Each row is a point on a tangle of strands that fork, close into loops and nearly touch. The rows are in no order.
Points whose rows are less than 61.3 apart are linked; no others are.
Misi: [ 12.0  -7.9   7.4 -14.4  -5.2  -0.3  11.5  -5.9  22.4   9.4 -22.8 -39.5
  -4.0 -32.0 -20.5  -9.8 -11.3  18.3   4.2  14.8 -14.3  28.1 -17.9  25.0
  -6.7 -10.8]
mosav: [-24.0  17.7  -6.7  15.2  15.5  -0.4  25.4  -5.0  19.0   9.7   7.1 -13.6
  12.7  17.2  -4.1 -22.4   2.0 -29.2   8.4 -30.5   0.7 -30.9   1.3 -14.3
  -0.5  28.5]
bukog: [ 19.5   3.3  -1.1  -5.4 -30.0  -4.9 -13.2  16.6 -28.7  -9.9   0.8  32.2
 -16.6  17.8  19.8   4.4 -14.3  -5.1  -5.3  11.7   2.7  14.6 -24.2 -10.2
  12.4 -10.1]
zitev: [-10.7  20.5 -10.0  12.5  24.9 -25.3  11.4   6.4  18.7  15.3 -13.3 -20.8
  23.1  -2.7 -45.1 -28.2  17.1 -22.3  18.9 -21.4 -14.7 -11.5   6.4  13.4
  11.6  19.7]
mon: [-14.6   1.1  -1.3   2.9  -9.5 -16.3  -9.2   5.7 -21.3  -9.4   0.9  31.4
  -4.4  25.8 -18.6  -5.3   1.5 -11.8  16.2 -13.6  -4.3  -7.7  20.8  11.3
  16.7 -10.2]
Laliz: [-13.9   7.5 -23.1  -7.8  26.5   3.1   4.3   6.6   7.5   9.6   8.4  10.2
  19.4  17.0   6.5   9.2   9.0 -38.5   0.4 -23.5  17.4 -40.1  21.5 -21.5
   7.4  20.6]
kiv: [-21.0  -0.9  12.1  34.3  -2.3  -9.6  11.2   3.8 -25.4 -13.0  27.8  21.7
   8.3  34.9  -3.4 -14.3   2.1 -20.2   8.9  -8.7   8.2  -6.4 -12.2  -8.9
   6.0  10.6]
Monom: [  6.0  21.2  -2.6   9.6 -13.3  -6.2   1.8  15.2  -4.3  -5.7  -3.4   8.6
 -19.8  -5.4 -14.4 -17.3   2.4 -11.4   4.5   2.7 -16.4  -1.5   9.5   8.0
  -7.9 -23.2]
muv: [  1.1  10.2  -3.5  -6.9  -3.4  -3.9 -15.7  11.5  15.2  15.9 -10.8  -5.8
 -14.1 -21.4 -12.2   2.8   9.3   5.9  11.8 -36.5 -15.3 -25.9   9.7   4.0
  -3.1 -28.7]
Mafe: [ -8.5   5.2  -3.7 -21.5 -58.2  -4.3 -28.2  13.3  -8.2  -4.4 -14.6  31.9
 -10.9   2.7   7.0 -10.7 -15.1 -20.2  -0.2  25.5  23.9  16.4  -3.6   0.7
   3.7 -29.6]
mefe: [  5.7 -23.6  -1.4 -15.3  35.9   0.8   8.7 -17.6  20.4  12.6  -9.3 -33.3
 -12.5 -52.7  -4.1  30.4   9.1  20.3   3.5   4.8  -3.6   4.0  -9.7  23.3
 -24.2 -21.1]
defof: [-10.7   2.1   8.6  17.7  10.3  -3.3  27.9  -5.4   8.7  14.2  12.0 -38.5
  21.4   3.9 -24.6 -28.0  -1.8  -3.8  -3.0  -3.6 -18.2  -2.4  -7.7   0.9
  -1.3  20.4]
Vom: [-11.3  -3.3   0.0   0.4 -31.0   0.9 -11.1 -11.2  17.0   6.0   2.1  -4.7
 -12.1  -9.3 -10.0 -18.1 -26.0   6.7   5.9 -25.4 -12.9   6.8  -0.9  -2.3
   1.8 -16.4]
mutu: [  6.9   1.2 -14.2 -16.5  32.5  -8.6   6.3   3.4  25.2  34.4 -27.5 -44.3
   1.7 -25.1  -7.7 -17.1   7.5 -11.6   7.1 -33.4  -5.3 -11.6  -2.2  -6.6
   2.1   8.4]
fuziv: [ 12.3  16.6   8.1  -0.7 -30.6  15.2  12.2  -2.7  -1.9 -13.3  -1.1 -10.8
  -9.0   6.0  -1.5 -15.2 -15.8   7.5 -17.8  27.4  10.3  26.2 -14.8   5.9
   0.3  13.3]
lasip: [  4.6  40.1 -10.1   4.7  20.2  10.4   0.3   2.1  28.1  -5.4  -6.8  -9.4
 -27.4 -11.0  10.2  -5.7   9.9   2.4   8.8 -21.0 -17.1  -8.7  -8.4   6.8
  -3.5   7.4]
Rel: [  5.1  -3.8 -11.7 -32.8  44.5  -3.3   9.6   2.5  32.1  13.2 -32.3 -24.7
  15.0 -22.3 -21.9  13.0  24.5 -13.6   0.3 -11.4   0.2 -32.4  30.7  10.1
 -13.9   7.1]
dud: [ -3.5  16.0 -21.7  -4.9  10.3  -4.9  -3.0   3.1  14.2  14.5  -5.7  -7.6
 -16.4  -8.0 -20.9 -15.8   0.7 -18.1  25.8 -42.9 -14.9 -29.6   8.9  -3.8
   6.3 -10.4]
leges: [ -1.9   1.3   5.4   1.3 -45.7   7.5  -3.7  -3.4 -28.8  -4.0   9.8  10.7
   0.5   9.6  14.3 -29.9 -29.7  -9.1  -9.9  29.9  18.5  18.6 -13.7 -15.7
   7.4  -9.2]
rokar: [  0.6 -18.2  -8.9 -16.9  38.2  22.1  -0.7  -2.8  11.5  11.5   0.9 -18.3
  -7.2 -24.4  19.5  32.3  18.8  17.3  -1.6   3.9   5.0 -12.7  18.3   2.7
  -7.7   4.2]
Foti: [ 11.3  11.2  -6.8   0.4  33.6  -4.5   7.1   3.1  10.2  -6.8  -9.1  15.8
   2.1   6.2  12.4  17.5  27.5 -14.7  -8.5  -7.7  -4.7  -7.7  15.5 -10.5
  -6.1  34.1]
moniz: [  2.5  -4.0  -2.8 -13.2 -42.3  -3.0 -34.0   1.1  -4.5   5.1  -5.9  26.4
 -13.8  -7.9  10.3  22.0  -8.6  13.4   1.3   1.4   1.3   3.6   3.4   1.6
   0.8 -27.9]
nezu: [ -7.1  26.4 -19.7 -12.1  28.4  12.1  12.1  -2.7  29.6  10.0   2.9 -24.7
   3.4   3.4   9.9 -17.2  -2.4 -26.5  -2.6 -24.4 -10.7 -31.7   7.4 -13.5
  -0.2  22.2]
tuge: [-25.7  18.8  -7.2  18.5  19.8 -19.5   6.2   7.5  -4.1   6.8   8.5   8.8
  12.5  13.7 -30.5 -11.4  24.5 -22.1  11.0 -18.9   3.0 -29.7  23.0   3.2
  -3.5   3.2]
Zorob: [ 12.5   9.4   0.1  -7.0  -1.5   2.6   1.3   3.6   7.0  -8.7 -25.4  -1.9
  -6.6 -14.2  -6.7   6.7   4.2  15.6  -7.5  15.6  -6.6  24.3   9.0  21.2
  -3.5 -12.8]
Suval: [-33.4  28.3  10.9  33.3  -0.1 -13.7  24.3 -10.0  -7.8   1.0  21.3  -7.6
   1.6  32.4 -21.9 -29.3  -4.1 -21.6  30.3 -16.5  -9.0 -26.5 -22.1   6.7
   6.7  14.1]
Bizit: [ -7.0  13.5  -2.6  17.4  -3.1   3.1  15.5  -2.7   0.3  19.9   6.3  -3.4
   7.8  18.6 -11.2  -7.8   1.0 -12.0   9.5 -30.5 -11.6 -22.1  -2.0 -16.5
  -2.3  11.9]
batus: [  1.9  14.5   7.5  10.4 -28.3   2.2  14.8  -3.6  -5.8  -2.8  -1.7 -11.6
  -3.0  18.1 -16.2 -24.9 -12.4   1.6  -5.8  14.3  -8.4  13.9 -10.9   6.6
   3.6  13.3]
Sarel: [ -7.5  -9.8  -8.1   5.6  -7.7  -1.8  10.4 -14.9   9.3  33.8   2.5 -13.0
  20.1   0.9 -21.2   0.4   3.7   4.4   3.1 -23.6  -4.9  -9.3  11.8 -11.3
  -1.0   7.0]
Buzo: [ 18.6 -16.1   6.7  -4.7   1.3  -5.7  -7.3  13.2 -16.3 -29.0  -1.2  26.1
  16.0   1.5   7.2  -5.8  -4.9  -1.3 -26.2  21.3  11.9  30.6  -2.6   0.9
   7.7  -9.3]
gigor: [  1.0  -9.9  -7.3  -7.1  31.8   0.9  27.6 -13.1  16.1  24.9 -15.2 -39.9
  15.3 -16.3  -5.8  -9.7  12.6  -8.5   0.9 -13.3  -7.9 -15.4  11.4 -11.4
 -13.9  15.7]
rano: [  5.2   5.1   5.8  -6.0  19.8  29.7   8.4   0.7  13.7 -11.1   8.0 -14.1
 -13.4   0.6  32.8   6.8  -6.9  17.1  -3.6  -6.4 -11.2   1.0   0.3   0.8
   3.9  13.5]
Duta: [ -5.7   4.4  -6.7  -3.8 -38.0  -8.4 -16.8   2.7  18.8   7.5 -26.9 -10.6
  -9.6 -16.4 -28.3 -17.7 -17.9   3.9  12.6 -13.6 -15.4  15.3   2.4  15.4
   2.3 -23.6]
fiz: [ 19.4 -10.2   2.0  -6.5 -28.1  -0.5 -27.2  21.5 -19.9  -9.8   0.6  21.8
  -6.5   4.0  40.1   4.0 -13.5  11.0 -11.7  18.8  19.4  24.6 -36.3 -16.2
   6.8  -8.0]
vuz: [ 16.8  11.1  15.5   4.5  -4.2  11.1   2.7  14.6 -16.9 -25.8  19.9  12.7
 -29.2  24.6  16.0  -6.0 -10.3  -2.0  -2.2  -6.7  -8.1  -1.6 -27.9  -9.0
   6.2  27.7]
bav: [ -2.3 -23.8  13.8   7.4 -22.6   1.8  17.1 -23.0 -10.9   3.7 -10.2  -3.4
  17.6  10.5  -2.0   0.0  -9.0  11.5 -14.0  15.2   6.9  29.3   0.5  -6.8
  -4.9  -1.2]
sozi: [  1.6 -27.2  -0.1 -16.0 -22.4   4.0 -21.5   2.8  -3.9   3.7  -5.4  -0.5
  -2.3 -25.7  26.8  27.9  -2.5  24.0 -15.3  47.3  18.9  25.7  -9.1   0.7
  -8.8 -24.4]
vomip: [ -6.7   0.2   6.8   5.8 -10.1   3.1  18.3  -6.1   4.0  12.6   2.3 -37.0
   7.1  -4.7 -23.9 -35.9 -10.7   8.2  -3.6   0.1 -14.1  12.7  -8.8   5.2
  -0.8   6.4]
dek: [ 20.7 -33.2   2.1 -13.5  22.1   9.8 -19.2   6.9 -13.1  -5.3   4.5  13.1
  11.7 -13.8   1.3  45.3  25.5  21.6 -13.1   0.0  15.5 -11.4  26.5  -7.3
  -5.5  -7.1]
tak: [  4.8 -29.9   0.5 -19.0  16.0  13.3 -21.9  -1.4   0.1   3.4   3.4  -1.5
   3.6 -23.7   9.5  41.0  16.6  26.5  -0.5   1.2   9.6 -10.0  22.7   3.0
 -10.9 -19.7]
Vob: [ 11.5  -1.7   6.3   9.1  18.9   3.0   2.8   6.0 -23.9 -21.1  21.6  30.3
 -26.1  27.6  22.3  -5.0   0.3 -19.3   7.9 -21.2  -1.6 -14.1 -21.0 -25.1
   5.4  24.9]
revul: [  4.0  27.3   0.8  13.1  -1.9   8.0   5.2   3.9   6.3  -7.0   2.0   3.3
 -33.1   0.7  10.8 -11.2   3.7  -6.8  15.5 -17.0 -19.7 -15.8  -8.5  -4.9
  -7.2 -13.0]
fekul: [  7.0  -6.1   3.5  -9.5 -35.0   4.2 -26.2  15.1  -3.7   2.4  -1.1  14.6
  -1.4 -15.1  27.8   7.8  -3.9   7.8 -16.6  40.4  25.4  26.0 -14.0  -7.0
  -0.5 -20.8]
vodam: [ -6.0 -24.7  -8.0   6.5  19.0  14.1  11.7 -12.8  -5.8   8.0  21.6  -0.8
  31.1  20.5   8.1   8.9  -1.9  -4.4  -3.1 -11.9  10.7  -4.9  17.1 -17.3
  12.8  25.9]
kugus: [  6.5   2.9   3.9  -6.4  15.0  10.1  19.0  -7.5  20.6   9.8 -17.7 -44.7
  -6.1 -17.3 -13.4 -19.0  -6.0  13.3   2.0   1.5 -20.1  14.8 -15.2  13.1
  -2.4   8.1]
Sasi: [  4.4  11.9   8.6  -1.1  -2.6  -3.2 -25.1   9.8   7.6 -10.2 -13.9   5.7
  -4.8 -15.0  37.5  27.2  -2.9  33.1  -9.4  35.9  29.4  23.4 -14.7  35.2
   2.1 -25.1]
vid: [  2.1  10.9   3.2  15.6 -13.4  -2.5  13.3  -8.2  -6.3   4.2  16.4   8.1
 -24.2  12.4  -6.0 -14.1  -9.9 -20.2  18.8 -29.7 -16.9 -20.7 -15.8 -13.0
  -6.9  -5.7]
voku: [  6.7   9.9   5.0  11.8  19.8 -13.1  15.6  -2.9 -20.8 -17.3  27.4  27.3
 -20.1  37.9  11.2  -6.6  -1.2 -38.7  21.4 -14.8  -8.9 -30.0 -22.1 -23.5
   4.4  23.4]
nat: [ -3.9  13.3 -11.7   1.1   8.1 -10.0   4.7   3.0  22.6  29.9  -7.8 -31.1
  -3.2 -11.5 -17.9 -31.1  -4.5 -19.1  16.9 -45.7 -16.0 -20.0  -1.8  -8.4
   7.1   6.9]
Kud: [ -8.5 -22.3   2.7  -5.0 -41.0  -3.1  -4.2 -19.3  -9.9   4.8 -17.5   3.1
  13.9  -5.5  -6.3  -4.7 -15.6   7.7 -13.3  29.9  10.4  29.0   7.9  -4.4
  -5.4 -14.1]
dema: [-20.1   1.9  -1.2  11.1 -23.8 -23.3  -7.8  -1.0 -30.4  -1.2   1.8  27.4
  15.1  24.7 -22.7  -7.8 -12.8 -11.1   6.0   0.9   7.1  -1.9  13.2   8.5
  19.5 -23.0]
dalo: [ -3.5  -9.3   0.7 -18.5 -34.8  -8.0 -22.0   0.3  23.7  14.6 -32.6 -16.3
  -7.1 -33.1 -18.3   6.7  -8.7  19.9   3.5   0.2  -4.5  12.6   0.8  17.6
 -13.5 -28.1]
Mik: [ -1.8 -20.1   3.3 -25.5  -3.5   2.3 -34.4   2.9   6.9  -3.1   0.8   5.2
  -9.7 -25.3  -3.2  36.7   5.2  37.2  -8.7   9.0  13.9  -1.9  20.9  19.7
  -0.8 -23.6]
Fen: [-14.0  -1.7   3.9  -3.6 -33.9  14.2 -19.1 -20.8  17.2   5.0   1.0  -6.6
 -17.6 -19.6  12.6  -2.3 -30.9  21.9   0.7  -9.3  -7.8  15.4  -5.7   1.7
  -4.9 -10.2]
Bim: [  5.8 -22.7  -1.2  -5.1 -29.5  -6.3 -28.1   4.7 -24.1  -1.5   2.4  28.7
   8.9  -7.4  -3.6  13.3  -5.2   7.9 -11.1   6.3  11.1   7.4  15.6  -9.0
   2.5 -25.5]
Timi: [  2.1 -10.4   0.2  10.3  -7.3  -4.6  -5.2  -3.7 -21.3   1.1   6.6  17.6
  23.5  -1.9 -12.9   8.2   6.1   6.9 -10.3   3.0   8.0   5.8  24.8  -6.6
  -2.3 -17.8]
bigog: [ -0.9   4.7 -16.9  -5.7  23.4  10.9  -2.8   8.5   5.3   3.0  18.4  17.5
  -0.2   9.5  17.4   8.3   4.2 -27.7   3.9 -29.7  -5.8 -30.7  17.9 -14.6
   3.0   7.0]
fum: [  0.0  -6.8 -11.0  -9.2  34.4  17.0  22.3 -13.0  20.3  19.7 -13.2 -31.6
  -3.6 -19.8   9.2   4.5  17.9   6.3  -3.4  -4.7  -1.4  -5.4  11.2  -5.4
 -16.6  18.2]
Fil: [-18.3 -28.8  -8.8  12.2  28.8   5.0  23.6 -19.0  -4.3  22.1  22.7  -9.6
  41.3  11.1  -7.4  10.5  11.8 -10.7   1.4  -3.6  18.4 -13.7  19.4 -10.1
   2.6  23.3]
zot: [ -2.4  14.0  10.6  10.6  19.1  -3.5  22.4  -1.4  11.7  -5.0  14.5 -14.7
  13.0   8.8 -12.8 -11.9  15.7 -12.5  -6.4   4.2 -24.6  -3.7   2.9   1.2
  -4.4  33.4]
nolud: [ 10.9  12.9   3.1 -12.5  -7.3   1.3 -13.0   9.8   7.8  -7.9 -27.3   0.4
  -7.2 -17.7  12.4  10.3  -2.3  21.9  -6.4  42.8   8.9  23.6  -0.9  30.1
  -0.2 -24.8]
zizor: [  3.8   9.7   3.9   7.9 -17.9 -19.1  10.4   3.0 -30.9 -17.1  14.7  28.6
 -30.6  33.9  -5.3 -19.5 -16.2 -26.9  22.3  12.0  -2.3  -5.1 -21.8   1.2
  10.1 -15.2]
pibol: [ -1.0  26.0  11.8   9.4 -25.3   3.8  17.5  -1.9 -11.5 -12.4   3.6 -13.3
 -17.9  28.0 -20.9 -33.8 -15.8  -4.1   6.1  -0.5 -13.3  -5.8 -24.6   1.9
   4.2  22.3]
Zagi: [ -1.1 -20.4   9.5  -5.3 -29.9  18.7 -19.8 -22.4   7.3 -10.3   3.4   1.0
  -6.4 -12.9  31.9  12.8 -26.1  30.1  -8.0  -0.1   0.2  19.6  -6.8  -8.9
   4.1  -2.6]
libo: [-16.6  18.5  -4.7  11.1  17.1 -13.4  21.0  -7.8  -9.2  -2.0  24.5  16.0
  -4.0  42.7  -1.7  -6.1   0.2 -42.7  21.7 -15.9   3.7 -36.4 -18.1  -7.4
  11.7  36.7]
tok: [ -0.2  -6.3   5.3  19.8  -0.4  -2.3   7.7   3.9 -27.2  -6.2  19.1  14.2
  10.9  27.0   3.8  -8.7  -1.8  -7.9  -3.7   2.2  -3.5   4.1  -8.6 -15.8
  10.7  10.4]
Dube: [  9.4  -0.1  13.1   1.9  12.2  12.9  -9.9   6.8   4.2 -15.2   5.2  -4.1
  -1.4 -11.4  41.7  28.8  -2.1  33.0 -10.1  24.2   7.5  19.3 -18.0  12.5
  -5.3  -6.8]
Lol: [  8.3   7.6  -0.9   1.6 -36.8   1.6 -12.4  -1.6 -10.2   5.0   1.7  14.1
 -24.1   7.4  11.2   9.1 -10.2   7.7   3.6   5.0 -10.9   7.0 -11.8 -10.4
   5.2 -12.5]
zubeg: [  9.2  -2.4  -4.2   1.0  -7.1 -18.7 -12.3  25.2 -34.5 -18.3   5.3  33.8
  15.9   8.2  -1.6 -14.3  -1.5 -14.5 -16.2  24.8  15.9  25.1   0.9  -0.1
  11.9 -13.7]
Luza: [  5.9 -36.6  -8.7   6.4  10.1  13.9  -4.9 -20.0 -18.3  -3.7  26.7   7.0
  21.7   8.0  11.0   6.9  -7.4  10.4  -4.2 -12.6  11.1  10.4  14.0 -22.5
  15.7  12.0]
zudag: [ -5.7 -30.0   6.5   6.9   3.7  -2.5  15.3 -13.1 -15.3   4.1  -8.2   3.1
  28.8   4.7 -13.0   9.1   8.7   5.5 -10.7   9.3   4.7  14.0  20.7   0.1
  -4.8  -4.5]
rig: [ -7.6  -0.3  -3.0   4.7  23.0  -6.3   4.8   7.1   7.6   4.9  -9.0  -4.7
  19.7  -7.4 -27.7  -9.1  27.0 -11.8  -0.6 -18.8  -5.7 -21.6  35.3   4.3
 -10.5  -0.6]
varu: [  1.5   1.3  -4.3 -11.7  20.7   4.5 -17.2  19.6   0.2  -9.0  10.6  19.5
 -13.1   0.0   9.8  16.2  14.6  -7.7   3.0 -22.6  -1.3 -18.8  23.3  -0.9
   3.1  -6.1]
bato: [  4.3  29.3  -9.2   3.4  24.4 -11.9   1.5   1.0  11.4 -12.4  -2.8  17.9
  -3.8  14.3  -2.7  -0.4  27.2 -29.5   7.1 -13.8 -16.4 -14.2  18.5  -9.1
  -3.4  39.2]
vime: [ 19.1  -2.0   9.2   8.3  13.9   3.1  11.9   2.5 -14.4  -7.8   7.7   6.5
  13.5  15.6  14.1   2.6   3.4   2.6 -12.6   8.1  -9.1  11.6  -3.0 -20.6
  -0.1  23.7]
forem: [ 22.0 -47.1  -7.9  -2.7  11.6   4.3 -18.5   0.4 -26.4  -9.4  15.3   9.6
  18.4  -1.4  17.8  12.3  -4.8  15.1 -10.9   4.7  11.8  30.4  -4.6 -18.4
  13.2   7.8]
beguk: [  4.8  -5.7   3.8  -5.8  -1.4  10.7   4.1  -5.8  12.8  13.0  -8.6  -9.5
   0.4 -18.4  -1.8  10.3   1.6  21.9  -6.1   1.8 -14.6   7.4  13.2   6.7
  -2.2 -14.4]
zabev: [ 14.2 -27.6  -6.6  -5.9  37.6   4.8   0.8   6.2  -6.5   4.6   4.6  10.4
  30.0  -3.8   2.1  33.9  29.4  -1.5  -5.8  -2.3   8.0 -18.5  32.1 -22.0
 -11.6  10.1]
fas: [ -0.9 -21.1  -4.2 -10.7  -9.4   3.9   4.7  -2.8  11.3  30.8  -6.8 -16.4
   6.6 -12.2 -17.9  21.3   7.7  15.8   0.9 -12.4  -8.3   0.0  16.2  -1.8
  -6.7  -4.9]
sef: [  3.7 -10.9  -0.7 -25.8  27.6  -6.0   6.5  -0.9  16.8   8.5 -30.8 -30.4
   5.2 -30.9 -33.6   6.7  20.1   9.7   6.2  -3.0 -10.7  -9.3  21.6  22.1
 -11.8 -13.0]
Rar: [  6.3  27.4  -7.3  -4.3  32.2   4.8  -4.7  -5.2  34.1   6.6 -17.4 -22.2
 -11.3 -29.7   4.5   7.7   8.2  21.2   5.8 -15.1 -11.7  -4.0  -1.4  18.5
   0.1   2.7]
Pibu: [ 19.0  -9.3  -2.3   3.5  34.9  -0.8  -4.4  10.7 -10.5 -11.7   4.5  17.0
  15.4   4.8  22.1  18.3  22.0  -0.2 -13.7   2.0  -6.0  -0.6  12.3 -23.1
  -2.4  20.2]
Bifev: [ 18.2 -22.5   8.3   0.6  30.4  16.4  -2.6  -7.0   3.1  -8.5  11.4  -3.1
  -2.2 -19.5  32.4  43.0   8.8  29.5 -12.2  25.7  15.7  18.2 -15.4   8.9
 -12.8   0.2]
Farap: [ 10.0  -0.6   6.0   2.6   9.4  22.9  -9.6  10.8   1.9 -12.9  15.3   7.4
 -11.6  -1.0  36.7  17.3  -5.0  21.8  -3.8   0.4  -1.5   6.5  -7.3  -1.1
  10.9  -2.4]
pul: [-28.5   6.5   1.8  21.1 -37.1 -29.9   1.7  -5.9 -27.9  -1.4   9.3  23.5
  11.8  26.6 -17.3 -21.0 -11.9 -14.9  17.5  13.7  15.4   0.0  -9.5   8.9
  15.3 -19.1]
giren: [-18.3   7.9  10.3  16.6 -48.2  -5.3   4.1  -4.3 -34.9  -3.7   8.8  13.4
  -1.7  29.0  -4.1 -28.9 -25.7 -14.0   5.6  21.5  16.4   5.8 -23.5 -10.5
   7.6  -7.3]
sudot: [  0.2  -4.9   1.9  -8.1  10.8  -0.9 -15.2  18.9  -8.8 -19.0  -9.1  29.4
  -2.6  14.5  -6.8  10.9  11.5   2.3   4.7 -19.8  -0.3 -10.0  26.4  10.4
   5.2  -8.8]
kug: [  5.8  19.3   1.9   3.9   2.1  -6.2   0.5  16.5   8.7 -16.3 -19.8  -0.3
  -5.6   4.3 -18.3  -4.8  16.6  -7.2   7.9   6.8 -20.5   3.8  15.0  16.5
  -2.3  -9.9]
zafom: [  0.7   8.0  -2.5 -12.0 -40.0 -14.7 -19.5  22.7 -18.6 -15.0 -10.7  34.7
   2.6   9.0 -11.4 -15.5  -6.3 -24.1  -4.8  20.1  19.2  13.0   2.3   8.4
   9.3 -31.1]
mima: [  8.2  25.5  21.0   8.0   2.1  17.3  16.8   3.0 -15.3 -26.3  14.7  -9.6
 -23.2  28.8  -2.8 -22.3  -8.7   1.6  -4.5  -1.9  -7.5  -7.1 -15.3  -9.6
  -2.8  42.5]
ket: [ 11.4  -6.5  10.3 -13.5 -23.4  12.4  10.1  -9.4  -0.7  -5.2  -4.6 -11.2
  -7.6 -13.4   7.2  -3.1 -15.6  16.2 -23.6  46.1  14.4  35.8 -19.9   8.6
  -5.2   0.1]
Setam: [-10.7  19.7  -3.7  13.6  16.0 -21.2  14.7   2.7  24.7  -4.8  -6.9  -7.2
  21.2  11.5 -35.9 -11.8  17.6 -18.6   9.1   1.9 -23.2  -4.5  13.6  17.2
  -1.5  28.5]
par: [-34.5   8.3  -0.2  31.7   9.4 -18.6  10.9  10.1  -9.8   5.1  20.0  15.5
  17.5  25.6 -17.1  -9.8  18.0 -20.0  12.0 -16.8   8.8 -17.4   7.4   8.4
   7.8  12.0]
Roro: [  6.3   2.3  11.6   1.1 -26.7  22.7 -20.4 -16.3  -3.9 -19.9  14.2   1.0
 -18.2  -9.1  34.4   6.2 -27.9  32.8 -17.4  13.2  13.1  20.5 -27.8 -10.4
   3.2   6.8]
tup: [  2.1  -4.7   8.3  -3.3  26.6  11.5  12.1 -16.1  24.6   6.1  -7.3 -25.8
 -15.4 -32.2  13.8  24.7   7.5  30.7  -2.1  14.2  -5.4  12.9 -18.4  29.2
 -18.0  -9.3]
rara: [  0.8 -22.0   6.6  -5.0 -23.3   1.4 -22.2  -9.1  13.2  10.9  -6.5  -7.1
  -7.8 -41.5  11.5  33.8  -4.8  32.3 -12.9  29.4  18.0  17.8  -6.8  10.1
 -23.7 -35.8]
ketu: [ -4.8  -2.2  -1.9 -18.5 -22.9 -11.1 -21.8 -13.3  26.4  14.5 -26.3 -16.9
 -13.6 -44.7  -3.6  22.0  -7.1  33.8  -2.0  21.9   6.0  15.0  -8.9  29.4
 -14.6 -34.6]
Bugo: [ -8.3   8.7 -11.3 -13.1  36.7  -4.4   3.5   6.9  30.3   3.0 -18.4 -16.7
  13.0  -6.7 -26.1  -4.7  26.2 -18.8   3.6 -19.2 -12.2 -30.0  33.8   7.8
  -7.3  10.0]
zase: [ -6.2  -4.1  12.0  16.3 -32.4 -13.1  10.7  -1.6 -44.6 -12.5  18.4  23.8
 -18.0  38.6  -1.5 -25.3 -24.2 -24.0  11.1  13.1   9.3  -0.4 -32.5 -12.3
   8.3  -3.2]
buli: [  3.7  14.5   7.6  -3.4  47.4  13.9  10.1 -13.8  39.0   0.5  -6.8 -29.8
  -9.5 -26.6  22.3  24.6   8.1  26.7  -4.5   2.6  -1.2  -3.1 -14.0  23.0
 -10.6  13.7]
repaf: [ -3.8   8.5  -7.2 -28.1 -45.7   3.0 -34.1   9.5   7.2  -4.3 -13.5  19.2
  -8.1  -9.3  28.3   3.0 -17.0   0.8  -7.5  38.8  31.5  29.2 -10.0   4.3
   7.0 -20.3]
fogon: [-25.9  12.2 -24.9   3.6  27.0  -4.0  20.3  -7.6  11.6  17.1  10.3  -9.9
  33.4  23.5   1.5  -5.3   7.4 -34.1   1.4 -15.3  18.0 -43.0  15.4 -18.4
   4.2  26.9]
gova: [-13.1  22.1  16.0  25.1 -24.1 -12.7  24.2  -4.5 -17.0 -11.6  15.0  -5.1
 -11.3  34.2 -24.5 -33.8 -19.3 -17.9  22.0  -4.4 -11.6 -15.8 -31.9   8.4
   3.7   3.1]
Gam: [ 32.0 -36.3   0.5  -1.8  18.7  -3.7 -12.8  12.0 -26.6 -22.8   1.9  12.3
  18.6  -4.7  26.1   8.4  -3.8  11.9 -24.1  21.9   9.1  34.5 -20.4 -12.6
   7.4   2.3]

A tip is a point with one link. Name the tips that can be reached along the links from each point below, in the order of the rows.
vomip => Misi, zitev, Suval, libo, ket
Fen => Kud, Fil, Roro
zabev => muv, Mik, bato, sef

A piece is two or more points that can be reached from each other along the links. Count, over all rows, the pieces, the separate loops (a circle has one, a figure eight two, a Y none), the forks (points with three links) and the tips (points with one).
pieces => 4
loops => 1
forks => 12
tips => 18

How many points has the smallest loop of links through each point below? Write - if it is on no loop.
fas => 9
Dube => -
defof => -
